A landscape with many valleys, sampled at points; each row gives a point and its height.
A ball rolls from a point to whichever of its 2 nearest points has the largest drop for the distance, and stops where none of them is lower. Distance is the straight distance between rows; heights are no part of it.
komap h=680: [-50  25  45 -17   7  10 -23 -11  -2 -26  19 -29 -30   4  33   4 -10  31
 -10  -4   6   3 -13]
Pogu h=515: [-38  24  -9 -22  -7 -44 -23 -31 -29  -3 -21 -31 -16  19  19 -13  18   8
 -18  22 -20  28   7]
lozas h=248: [-56  -5  22 -12 -17 -24 -24 -20  -5   6 -27 -31 -32   3  28  -4  14  32
  13  15 -34  21  13]
mev h=509: [-68  12  15 -24  10 -50 -54 -17 -31  17  -4 -22   9  -4 -25 -21   5  36
  15 -30   8  30 -11]
Livak h=179: [ 21  12 -15  -3   5   8   1 -11 -10 -15 -35   0   4  24  21  -8 -12 -26
 -50  15 -21  11  24]
Zubev h=502: [-35   9 -17 -29  24 -18  -5   6 -54   6  -7 -11  40  13 -47 -31  39   2
  15   8  21  29 -30]
Reges h=222: [ 60 -54 -17  29  -9   3  25  16  27  32  20  46  13 -26 -27  10  -9 -21
  30 -13   1 -39   6]
fano h=300: [-31   0  20   7 -25 -20  -8  -9   5   8 -22 -24 -33   2  30  15  18  25
  37  20 -34  19  22]
Munan h=393: [-25  20  13 -18  11 -35 -19   4 -50  -9   6  -4  17   1 -25 -23  15  21
   8 -13  32  21  -2]
Zalug h=684: [ 35 -28  -2  18   0  20  28  -1  28  -9   5   4 -15 -16 -15  18 -11 -19
 -10   6 -12  -3  26]
tup h=648: [-41 -15  31   5  22 -23 -22   6 -16  18  29 -17   5 -35 -25  14  10  40
  61 -16   7   0  11]
sovo h=194: [-49  30  27  -2 -19  36  -4   3  51  12  24 -38 -38   4  40  36   7  24
  59   6 -36 -22 -40]
Rep h=51: [-81  16  30 -19 -14  18 -17  -6  46  18   0 -34 -44   6  38  20   9  27
  41  -2 -41 -24 -30]
Tusil h=311: [-32  46  12  -7 -11  47  -9   8  31  -4  12 -28 -33   3  43  36   1  26
  46   3 -24 -21 -39]
Desu h=29: [ 24  23 -24  -8   9 -32  -5   0 -36  -9 -22  13  26  21   4 -20   0 -18
 -44   3  10  19   7]
bop h=613: [-43  38  16 -18  -1  17 -10 -14  -9 -37  10 -35 -23  21  46  -2  -9  12
 -27   9   4   2 -14]
Sas h=337: [  0  17 -29 -24  14 -24  11   5 -39  -3  20  10  38   1 -44 -38  15  -6
 -22 -14  56   7 -27]
gebup h=568: [-34  18 -19 -22  18 -36 -27  -6 -57  11 -16 -26  27  16 -27 -21  40   9
  14  15   2  39 -18]
vuvid h=516: [  8  -6 -24 -13   1   9   9  22 -28  -3  10  47  37  -2 -31 -49  -7   4
  -4 -29  70 -19 -34]
zefe h=558: [-35  24 -27 -27   7 -51 -16 -21 -46   8 -14 -26   2   8  -8 -21  30   8
 -11  22 -15  36   2]
salur h=538: [ -7  -8   6  -5   8   1  15  -8  -3 -15  13 -28 -23 -10 -15  14   6  15
   1   1  -9  15  21]
dor h=227: [ 53 -15  -3  42 -37  -4  32   3  31  15 -25   4  -4   6  -1  23   7 -34
  24   8 -30  31  22]
fus h=259: [ 19 -17  -9  -7   2  -6  18  15 -29   4 -10   9   7  -9 -27  -1  12  11
  18  -5   3   8  15]
Rageb h=360: [  2  17   2  16 -43  36  25 -16  39  -1 -26 -28 -30  19  37  25  11 -21
  26  26 -38  20  -4]
Kulod h=414: [  3  31   6  -5  10  54  -5  -1   9 -37  -2 -13 -17  16  35  12 -23  -2
 -34   3  -7 -11  -7]
Lefo h=174: [ 63 -30  -9  40 -27  -9  36   7  26  26  -4  14  13  -6 -27  23   4 -28
  34  -3 -16   8  12]
gula h=329: [ 32 -19 -35 -26  -1   4  -4  23 -26  25 -27  57  43  12 -36 -38 -14 -36
 -36 -10  13 -32 -24]
donur h=422: [-20   9 -17 -27  24  -7   9   8 -43  -2  11   0  42   7 -55 -30  23  -5
   0  -5  46  15 -28]
latoz h=219: [ 16  28 -30 -20   6 -29  15  17 -26   6  23  33  51   9 -33 -43   5 -20
 -40 -18  61   2 -35]
Pes h=461: [-23  32 -18 -15  -7 -15 -12 -25 -16 -19 -25 -28 -18  27  36  -5   6  -5
 -34  25 -23  14   6]
Revut h=272: [ 41 -11  -9  20 -26  18  19 -10  27   1 -38   2  -8  13  10  17  -7 -30
  -5  16 -42  24  28]
Fof h=102: [ 50 -37 -12  25 -11   4  37  20  18  34   7  21  20 -15 -38  14  10 -16
  46   0   0 -10  10]
godu h=442: [-48  38  20 -25 -10  48 -15  -4  13 -15  -6 -32 -36  12  39  18   2  28
  11   8 -22 -14 -32]
bola h=505: [-28  -5  12 -13   1 -23  -6 -11 -24 -11   5 -19 -24  -6  -6   3  13  30
   2   4  -6  23  16]
Vodel h=160: [ 35   9 -46 -13  16 -29  -5   9 -32  14 -29  25  34  25 -22 -24   2 -41
 -52   2  -1   1   7]
buv h=594: [ -9  -3  23  12  12  34  24 -13  34 -19  45 -36 -33 -13  15  33  -2  20
  17  10 -12  -2   6]
Gok h=303: [ 36  -4 -42 -14  10 -11 -15  23 -30  27 -35  38  51  20 -33 -34  -4 -48
 -39   0   2 -15 -16]
Pav h=23: [ 36 -20 -11  -1   2  -1   0  11 -12 -10 -15  33  10  -3  -7  -6 -14   0
 -27 -11  16 -12  20]
lilis h=31: [ 31  31 -30 -11  -4 -32   2  11  -7  16  21  56  55  11 -13 -45 -11 -31
 -57 -27  54  -8 -35]
Guti h=657: [ 31 -13  11  29 -12  20  32   1  44  -6  20 -18 -20 -12   2  29  -1 -14
   8  14 -18   7  14]
sema h=412: [ 66 -34   6  51  -4  21  17   1  68   5  26  32   3 -11  12  24 -17 -33
  -6   6 -11 -27  14]
pusuf h=320: [  1  -2  -2 -12  14 -13   7  12 -42  -9   0   7  12  -7 -28 -17  10  18
   4  -7  31  12   7]
sisen h=404: [-10  17  18   1  -8  37   6   0  10 -23 -12 -20 -25  11  44  16  -6   5
  -5  16 -21  -2   2]
Latal h=694: [-31  -3  37  25 -16 -18   2  -6  36  16  26 -42 -18 -11  29  32  15  19
  54  16 -28   6  14]
Soke h=754: [  5 -26  -2   4  21  13  22  33 -31   5  14  30  24 -27 -25 -16   3  17
  47 -10  64 -26 -13]
Zozof h=423: [  1  25  12  38 -52  17  37 -13  57   3  -3 -37 -27  24  39  33   9 -41
  46  23 -28  20 -20]
kirol h=186: [ 39 -34  -9  14   3   1  27  31  -5  13 -10  20  18 -13 -31   7  10  -3
  34  -7   7  -6  20]
forom h=123: [ 38 -23   5  15   7  18   1   7   6 -14  -6  42  -3   1  16   2 -25  -7
 -31 -17  16 -23  26]
Buz h=251: [ 28  -9 -25 -11  10 -13   1   2 -14 -11  24  44  15  -6 -26 -34 -18  -3
 -49 -27  50 -10  -8]
Dober h=335: [ 65 -42  -6  39 -10   1  17   1  57  24  18  45   7 -26 -19  15 -16 -42
   3  -3 -16 -33   8]
mupa h=309: [ 18   2  -6  12 -31  35  26 -18  35  -9 -26 -24 -22  14  11  24  -2 -19
  -9  19 -34  25  17]
tusus h=398: [ 27 -16 -31 -13   5   2   0  10 -15  -1  20  57  20 -14 -31 -51 -24   2
 -21 -37  60 -26 -38]
depet h=528: [-53  35   5 -35 -10  31  -8 -22   4 -20  -5 -43 -34  17  32  13   1   9
 -11  22 -22  -5 -22]
Befo h=615: [-50 -19  27   6  13 -33 -39  -4   2  38  13 -37   1 -37 -18  17  10  45
  78 -13 -15  10  15]
kaned h=824: [ -6 -24   6  14  22  -4  15  38 -19   6  22  13  28 -35 -21  -2  11  26
  74  -8  45 -25   3]
kamel h=346: [ -8   3  16   7 -19   6  10  -7  -1  -7 -25 -19 -28   7  30  11   9   9
  12  23 -31  19  26]
nimu h=383: [-18  50 -21 -18   1  16  -4 -19  -2 -19 -26 -34  -2  42  46   0  -7 -24
 -50  36 -20   5  -8]
mesi h=171: [-74   3  31 -13 -15  -5 -25 -15  20   7  -7 -39 -43  10  35   9   5  24
  21   4 -38   0  -8]
nul h=625: [ 11   2  18  29  -8  30  25  -7  50  -6  45 -33 -29  -8  18  36   7   0
  29  21 -17  -5   5]
vasab h=765: [ 41 -30   3   7  -1  34 -11  -5  39   1 -17  46   5  -8  -8  11 -32 -45
 -46   0 -41 -25  14]
Div h=717: [ 48 -26  -1  10   4  26  12  -9  38  -9  -6  23  -3  -7 -22  13 -19 -29
 -40   4 -27 -19  19]
gazor h=683: [-13 -19  22  10  16 -17   4  10 -15   8  26  -9   0 -31 -11  14  13  33
  49  -4  16  -1  22]
rugi h=220: [ 35  -9  15  25  17  38  -6   6  15 -30   2  34  -7   0  36   4 -26  -9
 -38 -12  12 -29  10]
Nam h=557: [-69  -9  28  -8  13 -47 -65 -11 -15  31 -18 -27  -2 -10 -12 -11  -4  49
  40 -31  -3  23   0]
Tifes h=275: [ 14  33 -16  -7   3  27 -17 -13   9 -10 -38 -10  10  33  46   5 -18 -38
 -62  31 -25  -1   9]
Tirum h=77: [ 36  -3 -23  -5  10 -15  -7   0  -4  -7   3  48  23  10 -13 -25 -24 -27
 -74 -23  25 -19  -3]
moni h=117: [ 26  15 -14  -3  -2 -15  -7  -4 -31 -16 -38   0   5  23  14  -9   4  -5
 -33  12  -7  13  26]
felos h=662: [-12  11  31  30 -25   6  17  -8  50   4  39 -38 -18  -4  39  35  12   5
  49  27 -17  -1   3]
pogum h=276: [ 41   7 -39  -3  10 -10 -14  -3 -13   4 -34  33  26  17 -13 -12 -10 -44
 -61   6 -24  -3  18]
futer h=315: [ 29  12  14  18  17  59  -3   3  20 -36   2  13 -11   9  41  15 -26  -2
 -39  -4   4 -20  -5]
lini h=562: [ -5 -22  15   5  15   7  27  -8  10 -19  40 -28 -25 -24 -10  25   3  22
   8   8  -2   5  21]
kozad h=650: [ 12 -33 -24  -7   8  23  16  32 -25  11   0  41  26 -21 -28 -30  -8   4
  23 -20  62 -41 -33]
fezev h=267: [ 32  16 -28  -6   7 -37 -14  -6   4  16  18  65  40   8 -13 -39 -22 -43
 -81 -30  35 -18 -32]
ruz h=728: [-47  -1  48   0  11  -2 -23  -6   1 -23  37 -26 -31 -22  22  10  -5  39
   8 -10   6   8   3]
rebip h=719: [ 11 -21  18  13  22 -16  12  18  -6  -7  25  13  -4 -30  -3   9   2  28
  26  -8  32 -10  24]
Sal h=158: [ 37 -29 -29  -9   0   5   1  17 -19   8 -24  51  19  -2 -28 -22 -13 -19
 -24 -21  20 -25   1]
bizip h=587: [-60 -21  23  -7   8 -38 -46 -14  -8  31  -3 -35 -12 -25 -16   8   4  45
  48 -21 -19  22   7]
finol h=457: [-47   3  22 -17   6 -35 -26  -4 -35  -2   5 -13  -4 -15 -18  -8   9  37
  22 -19  10  31   4]

Where does a ball stop that starts at each point below?
Rageb | Fof
Soke | Tirum
Munan | Fof
depet | Rep
kamel | Rep
Kulod | Pav
zefe | Desu
Latal | Rep
Zubev | lilis
